A landscape with many valleys, sampled at points; each row gives a point and its height.
A ball rolls from a point to whichever of its 6 nearest points has the largest drop for the distance, and stops where none of them is lower. Distance is the straight distance between rows; heights are no part of it.
tenob height 24.2: [4, -35, 22, 12, 0, 20, -27, -21, -7, 26, 29, -3, -5, 4, -9, -3, 25, -2, -1, 6, 30, -15, -7, -17, -11, -6]
Lel height 44.4: [-28, 7, -9, 9, 9, -1, 9, 19, 6, -15, -33, -7, 12, 4, 15, 13, -20, 5, 11, 0, -14, -6, 24, 20, 25, 9]
nuto height 46.7: [31, 23, -31, -18, 0, -8, 19, -11, -3, -6, 11, 14, -14, -16, 2, 0, -6, -13, -5, -6, -17, 13, -1, 10, -30, 1]
sudon height 52.2: [-31, -2, 31, 3, 8, -8, -18, -7, -3, 2, 3, -12, 19, -11, 0, 20, -6, 14, 15, -10, -4, 5, 13, 13, 1, -8]
gifos height 39.0: [-33, 11, 13, 3, 11, -13, -7, 7, 2, -7, -19, -14, 19, -3, 6, 23, -21, 16, 13, -8, -16, 5, 15, 25, 20, -1]
Kegik height 31.2: [19, -13, -13, 8, 2, 2, -9, -26, -20, 11, 36, 5, -26, -16, -11, 8, 14, -10, 0, 13, 12, 4, -7, 1, -35, 1]
Lov height 33.2: [-32, 26, -6, -1, 24, -24, 2, 6, 12, -10, -24, -20, 14, -7, -2, 36, -35, 12, 16, -15, -34, 4, 21, 38, 30, 6]
lodo height 71.1: [78, 7, -58, 20, -10, 29, -2, 0, 14, 7, 4, 8, -39, 52, -34, -32, 7, -2, -10, 31, 18, -19, -25, -39, 5, 14]
fimi height 48.0: [-9, 30, -7, -15, 15, -27, 14, 5, 7, -20, -13, -3, 15, -15, 8, 21, -26, 6, 5, -22, -33, 13, 9, 26, 5, -1]
Kelog height 45.7: [5, -34, -23, 29, -15, 24, -4, 6, -6, -3, -2, 11, -29, 1, -6, -9, 10, -24, -9, 27, 35, -18, -8, -11, -6, 13]
pepog height 45.9: [4, -6, -2, -9, -14, 8, 10, 20, 3, -1, -9, 5, -1, 24, 9, -29, 11, -2, -6, 11, 17, -1, -6, -19, 15, 2]
vap height 42.3: [-7, -28, 29, 3, -11, 15, -11, -1, -2, 15, 5, -3, 7, 14, -6, -20, 16, 2, -6, 10, 30, -14, -8, -21, 9, -11]
Zop height 69.3: [-36, -5, 59, 0, 7, -6, -25, -21, -2, 17, 21, -16, 33, -12, 1, 30, 11, 22, 11, -27, -5, 1, 2, -2, 2, -17]
zize height 71.9: [-1, 43, 14, -29, 3, -14, 9, 18, 9, -4, -14, 2, 22, 7, 11, -2, -4, 21, 0, -23, -32, 28, -4, 11, 23, -6]
nir height 47.1: [17, -7, -44, 13, -22, 19, 27, 23, 12, -8, -23, 19, -25, 31, 8, -34, 9, -26, -10, 23, 20, -16, -8, -27, 9, 17]
gel height 51.9: [-30, -11, 51, 6, 6, 0, -22, -13, -4, 13, 12, -15, 25, -11, 1, 18, 8, 18, 7, -13, 3, 0, 6, 0, 6, -16]
Kopiv height 78.0: [16, 38, -14, -28, -2, -10, 23, 17, 10, -8, -12, 10, 9, 4, 14, -14, -2, 4, -2, -15, -26, 19, -4, 2, 3, -1]
beg height 55.7: [-19, 38, 32, -21, 10, -20, -6, 11, 5, -2, -6, -10, 24, 0, 0, 18, -10, 26, 7, -30, -33, 32, -4, 14, 22, -6]
Vur height 33.3: [0, -23, 3, 3, -9, 8, -5, 1, -6, 6, 6, 3, -7, 6, -1, -16, 15, -6, -5, 13, 23, -4, -3, -11, -6, 0]
reri height 42.4: [5, -51, 34, 22, -13, 31, -18, -6, 4, 24, 7, -7, 2, 15, -16, -21, 26, -13, -9, 13, 59, -39, -16, -31, 16, -15]
Tar height 44.3: [1, -7, -3, -7, -11, 6, 5, 11, -1, -1, -2, 8, 0, 10, 7, -16, 8, 2, -2, 11, 10, 2, -1, -8, 6, 1]
nasut height 44.7: [7, -36, -8, 25, -16, 22, -4, 10, 3, 5, -9, 4, -23, 17, -7, -27, 16, -18, -9, 26, 44, -23, -9, -26, 5, 6]
sir height 42.0: [25, 48, -1, -41, 13, -29, 13, -8, 5, -2, 15, 2, 12, -21, -3, 4, -4, 8, -6, -37, -38, 38, -14, 12, -17, -6]
bisi height 57.1: [-28, 1, 42, -2, 11, -18, -22, -19, -3, 7, 17, -16, 24, -16, -4, 36, -3, 18, 9, -22, -15, 13, 5, 12, -6, -9]
rekuv height 52.4: [-38, 17, 39, 3, 27, -30, -24, -16, 8, 8, 7, -29, 27, -20, -12, 57, -24, 20, 15, -30, -32, 11, 13, 29, 17, -4]
bimo height 50.6: [-23, 12, 2, -1, 2, -1, 12, 29, 8, -11, -35, -8, 17, 16, 16, 0, -14, 15, 9, 0, -12, -1, 17, 9, 33, 5]
rozev height 44.2: [6, 16, -2, -15, 19, -42, 9, -31, -14, -15, 33, -2, -2, -47, -14, 37, -23, -3, -12, -27, -33, 18, -1, 20, -36, -9]
galof height 54.9: [-38, -31, 22, 28, 10, 10, -24, -4, -4, -4, -12, -18, 13, -21, 7, 20, -17, 7, 15, 3, 14, -15, 20, 20, 2, -12]
kovez height 48.9: [-17, -41, 26, 20, -14, 22, -18, 3, 0, 9, -10, -1, 10, 4, 0, -15, 12, -9, -1, 10, 42, -27, -1, -17, 13, -10]
Lusa height 19.0: [-19, -14, 38, 1, 3, -1, -19, -15, -12, 13, 23, -7, 10, -12, 0, 10, 10, 7, 7, -7, 3, 1, 4, -1, -18, -10]
luga height 55.1: [53, -13, -24, 18, 3, 23, -26, -32, -16, 25, 49, 0, -43, 13, -34, 7, 23, 3, -4, 20, 8, -13, -16, -14, -24, 10]
Getek height 52.7: [18, 19, -48, -6, 3, -8, 31, -1, 0, -19, -9, 17, -10, -17, 12, 4, -12, -23, -2, -3, -20, -3, 6, 14, -22, 5]
Gofib height 51.7: [-10, -38, 9, 19, -15, 19, -1, 15, 2, -3, -22, 4, -6, 11, 4, -25, 11, -14, -5, 19, 44, -24, -1, -21, 14, -3]
Pelub height 43.2: [-21, -45, 8, 28, -9, 23, -14, 7, -3, -4, -15, 0, 2, -9, 2, -7, 0, -12, 0, 14, 41, -24, 3, -8, 0, -3]
vaded height 28.3: [-3, 10, 8, -8, 12, -24, -1, -21, -15, -10, 22, -6, 0, -30, 0, 25, -8, 3, -2, -16, -20, 17, 3, 17, -22, -3]
bere height 32.6: [6, 42, -15, -23, 10, -17, 24, 12, 7, -20, -16, 4, 14, -13, 12, 13, -24, -1, 3, -26, -40, 14, 6, 20, 1, -3]
Zor height 7.9: [22, 36, -17, -31, 15, -33, 20, -13, 0, -17, 7, 7, 4, -35, 0, 17, -26, -3, -4, -30, -40, 20, -2, 22, -25, -8]
ril height 49.5: [-45, 2, 25, 12, 23, -11, -22, -7, 10, 6, -13, -28, 22, -10, -5, 38, -33, 17, 25, -12, -20, -3, 24, 33, 30, -2]
nonud height 41.7: [11, 27, 14, -24, 11, -29, 2, -23, -8, 1, 35, -1, 7, -24, -5, 20, 1, 11, -5, -24, -27, 30, -9, 7, -26, -6]
Kazis height 43.6: [36, -9, -18, -2, -9, 17, -1, -2, -2, 18, 13, 5, -22, 25, -9, -28, 14, -9, -10, 19, 16, -5, -12, -24, -4, 8]
gofal height 39.3: [-10, -36, 43, 11, -2, 19, -26, -19, -6, 33, 26, -9, 11, 3, -10, -3, 28, 3, 1, -4, 31, -17, -6, -22, -5, -16]
Duf height 41.9: [-12, 15, 15, -14, 4, -17, 0, -2, -2, -5, 5, -4, 14, -8, 4, 10, -7, 12, -2, -12, -18, 20, 2, 9, -2, -2]
romir height 59.5: [-25, 4, 39, -4, -3, 0, -11, 13, 3, 2, -11, -7, 22, 9, 4, -6, 3, 21, 6, -6, -5, 2, 2, -1, 24, -7]
Kavak height 50.2: [37, -11, -11, 5, 0, 15, -12, -18, -7, 25, 34, 2, -27, 18, -20, -9, 21, 0, -7, 17, 15, -3, -13, -20, -15, 10]
vibi height 39.2: [8, 5, -18, -8, 2, -9, 9, -6, -9, -10, 6, 7, -10, -15, 10, 4, -3, -6, -2, 2, -9, 7, 3, 8, -22, 1]
rekog height 44.1: [26, -28, 5, 9, -13, 18, -3, 1, 9, 17, 3, -2, -18, 37, -15, -35, 19, -9, -12, 25, 43, -20, -15, -37, 19, 6]
fomup height 31.6: [8, -48, 15, 25, -3, 29, -23, -18, -7, 22, 26, 3, -17, 1, -18, -3, 25, -13, -5, 19, 40, -21, -13, -16, -15, -4]
Topos height 39.7: [4, 4, 14, -17, 3, -14, -3, -24, -10, 10, 33, -4, 2, -18, -1, 13, 5, 8, -4, -10, -10, 19, -8, 6, -22, -3]
nevi height 56.4: [-2, 39, 2, -22, 10, -24, 15, 10, 7, -8, -7, 0, 21, -8, 7, 10, -13, 13, 2, -23, -35, 27, -1, 16, 9, -1]
fefuf height 36.7: [-5, 4, -12, -1, -2, -1, 13, 12, -5, -15, -15, 4, 1, -2, 15, -3, -7, -3, 2, 3, -4, 4, 6, 7, -1, 2]
lefuf height 30.7: [-21, 18, 46, -14, 14, -30, -14, -23, -9, 7, 28, -17, 23, -24, -7, 38, -4, 23, 0, -33, -27, 25, -3, 8, -7, -6]
Goge height 28.4: [-4, -18, -17, 13, 5, 2, -3, -12, -14, -13, 6, 9, -16, -26, 2, 18, -2, -14, 1, 12, 4, -5, 7, 12, -28, 2]
sepip height 51.0: [18, -2, -9, -9, -2, 0, 3, -9, -8, 9, 17, 6, -14, 5, 2, -11, 13, -5, -6, 11, 1, 8, -3, -6, -16, 4]
bufe height 49.6: [-9, -4, -26, 3, -16, 10, 27, 30, 7, -17, -32, 11, 0, 15, 19, -23, -4, -10, 0, 13, 3, -9, 9, -8, 15, 9]
vodu height 46.1: [0, -1, -31, -3, -7, 8, 22, 15, -2, -18, -18, 12, -3, 0, 18, -8, -4, -12, -1, 8, -1, 0, 11, -1, -4, 11]
Kemi height 60.8: [52, -20, -18, 33, 0, 31, -31, -28, -7, 25, 39, -2, -42, 25, -39, -2, 25, 3, -11, 26, 27, -24, -20, -23, -10, 9]
sobu height 36.1: [10, 61, -4, -32, 11, -22, 19, 12, 14, -11, -19, 5, 22, -5, 8, 2, -15, 14, 3, -36, -44, 29, -7, 17, 15, -4]
bapon height 45.0: [4, -6, -29, 5, -5, 3, 12, 3, -10, -12, -3, 12, -18, -9, 11, -5, 0, -16, -3, 14, 5, -1, 1, 3, -18, 11]
Mibez height 39.1: [13, 25, -7, -16, 5, -19, 10, -12, -6, -6, 14, 3, 1, -21, 1, 11, -3, 3, -5, -16, -26, 22, -3, 12, -23, -2]
ter height 53.4: [-36, 14, 42, -5, 11, -12, -19, 2, 5, 7, -7, -16, 30, 1, -1, 21, -11, 26, 14, -17, -23, 14, 6, 16, 22, -9]
tonom height 63.2: [2, 22, 5, -23, -7, -3, 14, 15, 4, -2, -8, 2, 10, 13, 14, -19, 4, 13, -3, -7, -13, 19, -6, -2, 9, -4]
bol height 46.3: [-22, -9, 16, 1, -11, 8, -2, 22, 2, -4, -22, -1, 14, 12, 10, -16, -1, 9, 4, 11, 9, -4, 6, -5, 23, -6]
Dulot height 9.7: [-4, 18, -7, -13, -4, -1, 19, 22, 2, -14, -22, 7, 8, 6, 16, -13, -2, 5, 3, -1, -15, 9, 8, 3, 9, 3]
ripo height 16.0: [-17, 41, -8, -13, 19, -14, 15, 24, 20, -8, -36, -11, 22, 7, 4, 19, -29, 15, 16, -16, -40, 10, 13, 31, 38, 7]
Kep height 68.6: [-31, 9, 58, -7, 3, -12, -21, -11, 0, 16, 18, -12, 30, -3, 1, 22, 9, 26, 5, -25, -11, 14, 0, -1, 7, -14]
dulat height 46.9: [50, 3, -20, -6, 4, 7, -13, -30, -9, 24, 42, 2, -27, 10, -21, -1, 17, 2, -4, 10, -4, 8, -12, -10, -28, 7]
Zad height 46.8: [-12, -15, -32, 20, -15, 21, 27, 32, 4, -22, -40, 13, -8, 21, 20, -22, 0, -19, -4, 15, 22, -19, 7, -17, 10, 15]
Bakit height 53.1: [-22, 21, 34, -9, 11, -24, -8, -9, -2, 0, 9, -12, 21, -11, 2, 22, -6, 20, 1, -24, -22, 22, 0, 13, 3, -9]
vus height 43.3: [-21, -9, 1, 6, 15, -20, -6, -22, -16, -19, 10, -10, 0, -37, 0, 39, -20, -1, 2, -6, -13, 0, 15, 29, -25, -4]
Rim height 39.8: [-21, -19, 22, 10, 8, -5, -13, -13, -9, -9, 10, -4, 5, -20, 3, 22, -5, -1, 4, -2, 4, -1, 9, 9, -19, -4]
Zokov height 46.2: [-21, -56, 22, 34, -8, 26, -27, -8, -8, 3, -2, -6, 2, -19, -2, 6, 5, -13, 5, 10, 42, -28, 2, -4, -4, -11]
kel height 49.7: [-20, 16, 11, -6, 23, -33, -3, -13, -4, -12, 3, -13, 14, -22, 1, 38, -28, 11, 5, -24, -31, 13, 10, 30, -4, -5]
bibed height 54.0: [27, 15, -1, -25, -1, -6, 3, -13, 0, 13, 27, 2, -1, 2, -2, -12, 13, 9, -5, -7, -13, 21, -10, -4, -17, 1]
teku height 40.0: [12, -18, 5, 0, -11, 14, -6, 0, 1, 16, 11, 1, -11, 22, -7, -31, 18, -4, -8, 14, 25, -8, -9, -24, 7, 1]
sidat height 43.4: [3, -16, 23, -2, -18, 9, -1, 12, 2, 11, 1, -2, 5, 28, 5, -30, 18, 2, -10, 11, 26, -11, -6, -28, 22, -4]
vuzop height 66.2: [41, -5, -49, 18, -16, 26, 11, 4, 6, 4, 0, 18, -42, 26, -19, -24, 11, -24, -9, 29, 24, -15, -12, -23, -1, 19]
nanar height 50.0: [-21, -36, -13, 28, -17, 27, 9, 26, 5, -15, -38, 9, -8, 9, 11, -22, 3, -19, -6, 21, 39, -27, 4, -17, 16, 9]
rizum height 43.9: [-13, 15, -1, -5, 25, -44, 4, -22, -1, -22, 11, -14, 9, -37, -7, 47, -42, 2, -2, -28, -37, 12, 14, 37, -8, -2]
muru height 39.4: [-36, 35, 17, -5, 25, -26, -18, 7, 22, 8, -26, -22, 22, 3, -10, 42, -37, 20, 25, -22, -35, 14, 15, 37, 47, 2]
tuvin height 41.6: [-8, -6, 21, -6, -5, -1, -4, -3, -7, 10, 9, -3, 6, 7, 7, -10, 14, 4, -1, 3, 5, 6, -4, -4, -4, -5]
Tofam height 34.5: [1, 10, -12, -9, 18, -31, 12, -19, -9, -23, 12, 2, -6, -37, 2, 32, -25, -9, -3, -20, -28, 7, 7, 27, -30, -4]
Madi height 36.8: [-24, 31, 11, -13, 11, -17, 2, 12, 8, -5, -21, -10, 20, 2, 7, 19, -22, 19, 10, -16, -30, 17, 8, 18, 25, 2]
fadat height 66.3: [54, 12, -66, 9, -16, 24, 20, 6, 13, 6, -4, 19, -34, 33, -10, -38, 13, -23, -8, 25, 11, -10, -16, -28, -2, 15]
fisu height 58.1: [37, 10, -52, 0, -14, 17, 26, 7, 6, -4, -5, 23, -27, 15, 3, -27, 8, -24, -6, 16, 1, -3, -4, -15, -11, 14]
sokam height 30.5: [-16, 48, 16, -20, 13, -21, 4, 21, 16, -4, -26, -11, 23, 8, 1, 21, -21, 27, 14, -24, -39, 28, 4, 22, 35, -2]
tepi height 37.7: [7, -40, 12, 19, -10, 21, -15, -5, 0, 14, 10, 2, -12, 13, -12, -18, 19, -11, -7, 22, 42, -23, -15, -24, 1, -3]
zusuz height 19.8: [2, -28, 9, 11, 0, 9, -16, -17, -12, 11, 26, 2, -10, -9, -8, 3, 17, -5, -1, 10, 20, -3, -5, -6, -23, -1]
vuva height 37.3: [-2, -52, 0, 35, -10, 27, -16, -2, -6, 8, 0, 7, -21, -4, -10, -8, 15, -21, -8, 24, 48, -23, -6, -13, -8, -1]
Biz height 50.9: [34, -12, -27, 13, -10, 19, -8, -9, -6, 14, 23, 9, -35, 13, -18, -13, 19, -16, -7, 26, 22, -10, -11, -13, -15, 12]
tid height 9.2: [-2, -17, -20, 16, -13, 14, 12, 18, -1, -13, -20, 11, -11, 9, 11, -21, 2, -17, -5, 17, 20, -15, 5, -13, 3, 11]
zuvi height 61.9: [-26, -6, -9, 10, -3, 10, 13, 26, 6, -18, -35, -1, 10, 11, 18, -6, -12, 1, 5, 12, 3, -10, 15, 4, 20, 6]
bimiv height 58.5: [-17, 11, -24, 2, 0, 0, 28, 22, 7, -24, -37, -1, 9, 7, 22, -3, -18, -1, 8, 2, -14, -7, 16, 12, 17, 11]
kisas height 67.6: [-29, -19, -3, 16, -9, 16, 11, 31, 9, -13, -45, -3, 8, 14, 17, -15, -5, 0, 7, 15, 17, -20, 15, -3, 29, 4]
fef height 43.8: [-26, -31, 42, 20, -2, 14, -27, -13, -7, 17, 13, -11, 17, -10, -3, 11, 12, 5, 9, -3, 23, -14, 2, -4, -8, -19]
sor height 57.2: [28, 33, -16, -32, 3, -18, 17, -10, 3, 1, 12, 11, -1, -12, 3, -10, -3, -1, -6, -17, -27, 19, -9, 6, -19, -4]
kiz height 62.0: [-36, -25, 16, 19, -2, 12, -10, 14, 6, -3, -30, -7, 16, 3, 9, 1, -11, 5, 10, 7, 17, -17, 21, 7, 24, -6]
fosat height 35.9: [-13, -25, -2, 15, -7, 12, 2, 6, -7, -13, -13, 6, -5, -4, 8, -5, -1, -11, 1, 17, 20, -12, 6, 1, -1, 3]
zeser height 35.6: [3, -33, -16, 23, -6, 17, -13, -7, -15, -1, 13, 9, -26, -18, -9, 8, 11, -21, -4, 21, 27, -12, -2, 2, -23, 7]
Govif height 53.8: [-16, 49, 25, -26, 12, -15, -5, 27, 16, 0, -29, -5, 28, 16, -2, 13, -11, 34, 13, -28, -35, 28, -4, 13, 44, -4]
Vifek height 32.5: [15, -12, -24, 5, -14, 12, 11, 14, -3, -1, -7, 10, -20, 16, 4, -27, 13, -15, -10, 21, 20, -9, -1, -18, 1, 12]
vaki height 57.0: [20, 7, -59, 8, -9, 18, 27, 10, 0, -17, -14, 24, -25, 0, 9, -14, 8, -34, -3, 15, 4, -14, 2, -8, -21, 13]
zavib height 52.6: [-24, -25, 29, 9, -9, 14, -8, 9, 0, 3, -15, -5, 14, 4, 5, -7, 3, 7, 7, 6, 23, -14, 8, -7, 16, -11]
Non height 53.3: [11, 27, -38, -13, 6, -4, 37, 15, 6, -24, -25, 12, 3, -8, 18, 3, -16, -13, 0, -11, -27, 2, 11, 15, -5, 6]
Fodes height 47.6: [7, -37, 22, 14, -16, 19, -7, 11, 11, 12, -9, -4, -3, 27, -10, -36, 23, -7, -7, 17, 54, -35, -15, -38, 25, -5]
seru height 31.4: [-18, -10, 2, 7, 5, -6, -4, -3, -10, -13, -7, -5, 3, -12, 12, 15, -12, 0, 1, 0, -2, -1, 12, 14, -9, 0]
dodi height 54.1: [20, -16, -45, 21, -12, 20, -1, -2, -7, -1, 12, 14, -42, -1, -9, -11, 11, -29, -7, 29, 20, -13, -10, -7, -23, 16]
pap height 35.5: [-2, -49, 37, 19, -6, 28, -27, -15, -1, 28, 20, -9, 7, 3, -12, -6, 27, -8, -2, 5, 50, -33, -10, -30, 1, -18]
pogu height 51.4: [-30, -4, 27, 0, 15, -22, -16, -20, -8, -7, 18, -15, 15, -25, -2, 34, -10, 12, 7, -13, -14, 9, 10, 21, -12, -5]
nimot height 47.5: [-19, 12, 21, -10, -13, 0, 8, 31, 12, -4, -21, -5, 17, 26, 9, -22, 2, 17, 2, 2, 1, -2, 2, -10, 33, -5]
vopi height 63.6: [-41, -13, 46, 16, 10, -2, -31, -13, 0, 7, -1, -20, 29, -14, 0, 30, -10, 17, 19, -11, -1, -7, 21, 15, 7, -16]
zuna height 27.7: [-11, -8, 15, -4, -17, 6, 8, 30, 9, -2, -27, 0, 10, 26, 8, -32, 8, 10, 0, 9, 12, -9, 1, -19, 36, -4]
bimol height 45.8: [-24, -10, 46, -1, 1, 0, -16, -3, -3, 12, 9, -7, 22, 4, 3, 6, 12, 17, 3, -11, 3, 3, 4, -5, 3, -13]
dapam height 14.2: [-1, 19, -10, -16, 2, -9, 14, 9, -1, -11, -10, 5, 7, -3, 11, -4, -8, -2, 1, -7, -17, 10, 1, 10, -1, 3]
zot height 32.9: [-32, 17, 2, 1, 12, -10, 0, 16, 10, -4, -28, -13, 18, 1, 5, 18, -26, 17, 17, -6, -23, -1, 18, 27, 33, 2]
nuza height 67.4: [59, -10, -38, 24, -9, 27, -17, -10, 3, 17, 17, 0, -43, 39, -32, -21, 15, -6, -9, 32, 25, -19, -18, -31, 3, 12]
Lak height 56.5: [-42, 1, 24, 11, 23, -27, -20, -20, 7, -5, 3, -31, 22, -28, -9, 52, -35, 11, 17, -17, -22, -1, 23, 36, 11, -6]
sig height 84.0: [31, 57, -22, -43, 6, -19, 28, 5, 17, -7, -7, 17, 12, -10, 9, -12, -7, 1, -1, -31, -40, 23, -7, 9, -8, -3]
feno height 53.5: [26, 0, -55, 7, -9, 13, 17, 1, -5, -10, 0, 23, -32, -6, 1, -9, 5, -30, -8, 18, 4, -9, -4, -7, -23, 13]
gug height 58.4: [24, 62, -32, -34, 21, -27, 38, 10, 22, -22, -22, 18, 17, -23, 8, 2, -25, -6, -1, -51, -50, 12, -2, 21, -6, -4]
padur height 44.6: [26, 10, -26, -6, 3, -7, 3, -20, -13, -2, 28, 8, -23, -20, -6, 4, 3, -13, -2, 5, -10, 10, -6, 7, -35, 1]
Bura height 42.9: [-3, 16, -14, -8, 12, -20, 14, -2, -8, -18, -3, 1, 3, -24, 8, 20, -22, -3, 1, -11, -27, 10, 8, 21, -17, 2]
puga height 48.6: [-25, -35, 26, 21, -4, 17, -21, -3, -5, 4, -9, -8, 10, -6, 1, 2, 2, -1, 5, 7, 26, -18, 8, 1, 2, -13]
meb height 39.9: [10, 2, 8, -12, 8, -18, -5, -26, -17, 6, 39, -1, -6, -27, -7, 16, 5, 1, -5, -8, -12, 15, -7, 6, -37, -2]
dap height 51.2: [40, 7, -40, -2, -7, 13, 12, -5, 1, 9, 12, 14, -25, 10, -7, -24, 12, -15, -6, 17, 6, -1, -10, -14, -15, 13]
novem height 41.8: [25, -10, -25, 3, -18, 16, 17, 15, 10, 2, -12, 9, -20, 35, 2, -41, 14, -12, -13, 19, 27, -15, -8, -32, 11, 10]
kal height 45.5: [11, 3, -1, -16, 2, -10, 1, -11, -11, 2, 20, 5, -8, -8, 2, 0, 8, 2, -2, -3, -9, 16, -7, 2, -21, 2]
tolan height 42.1: [-13, -20, 0, 10, -15, 13, 11, 27, 6, -6, -27, 7, 1, 23, 9, -32, 9, -3, -3, 17, 26, -14, 1, -21, 23, 4]
firar height 68.5: [27, 16, -14, -21, -8, 1, 15, 4, 3, 7, 4, 9, -6, 15, 4, -27, 10, 2, -5, 4, -11, 12, -7, -11, -3, 6]
bopa height 39.6: [17, 42, -32, -24, 18, -27, 33, -2, 11, -27, -16, 11, 13, -25, 7, 17, -30, -7, 0, -35, -45, 8, 4, 26, -10, -4]
pega height 61.0: [4, 14, 6, -22, -14, 2, 14, 24, 7, 1, -11, 4, 7, 26, 8, -35, 12, 5, -8, 3, -4, 9, -9, -19, 19, -5]
Sibab height 64.3: [30, -28, -31, 40, -10, 30, -24, -18, -9, 14, 22, 12, -49, -5, -28, -2, 17, -25, -9, 32, 36, -23, -17, -7, -22, 14]
Fulo height 61.8: [48, 15, -35, -17, -11, 11, 11, 1, 12, 10, 6, 13, -18, 26, -3, -34, 12, -7, -7, 14, -7, 6, -11, -20, -7, 9]
tiga height 28.2: [-26, 26, 37, -5, 19, -36, -12, -11, 3, -1, 4, -22, 24, -18, -8, 41, -20, 23, 6, -31, -32, 20, 6, 23, 8, -4]
nelub height 3.8: [8, -16, 22, 2, 2, 2, -14, -23, -13, 21, 36, -3, -6, -3, -10, 2, 22, 4, -4, 4, 14, 2, -9, -12, -21, -2]
pok height 57.9: [-12, 6, 17, -13, -11, -1, 2, 18, 2, -3, -14, 2, 14, 14, 11, -16, 1, 13, 1, 1, -3, 8, 1, 0, 17, -3]
Kobav height 51.5: [50, 6, -37, -4, -4, 13, -2, -16, -5, 17, 29, 9, -32, 21, -20, -15, 17, -5, -8, 20, 4, -1, -14, -17, -17, 6]
bimu height 38.1: [15, -36, -6, 22, -10, 21, -20, -11, -5, 16, 19, 4, -27, 5, -12, -10, 19, -14, -8, 25, 36, -15, -10, -15, -13, 5]
bube height 49.4: [7, 25, 10, -27, 4, -24, 5, -8, -5, 0, 14, 1, 12, -8, 3, 6, 0, 15, -6, -20, -22, 27, -8, 5, -8, -3]
Loni height 50.1: [14, 6, -18, -12, -12, 7, 19, 16, 3, -1, -10, 7, -5, 18, 12, -28, 6, -7, -5, 11, 3, 3, -3, -14, 3, 8]

For each start below, name the point where the ball stops.
fisu -> tid
Kavak -> nelub
Biz -> nelub
Kemi -> nelub
Sibab -> nelub

Call two points neighbours if one is among the 6 nearest of the other. Go from one point of each pair to the other, from neighbour to neighbour, staying as low as possible. Name the highest point that can't be avoided.
Lusa, tid -> fosat
Dulot, zuna -> tolan
tid, Dulot -> fefuf
vaded, Zor -> Tofam
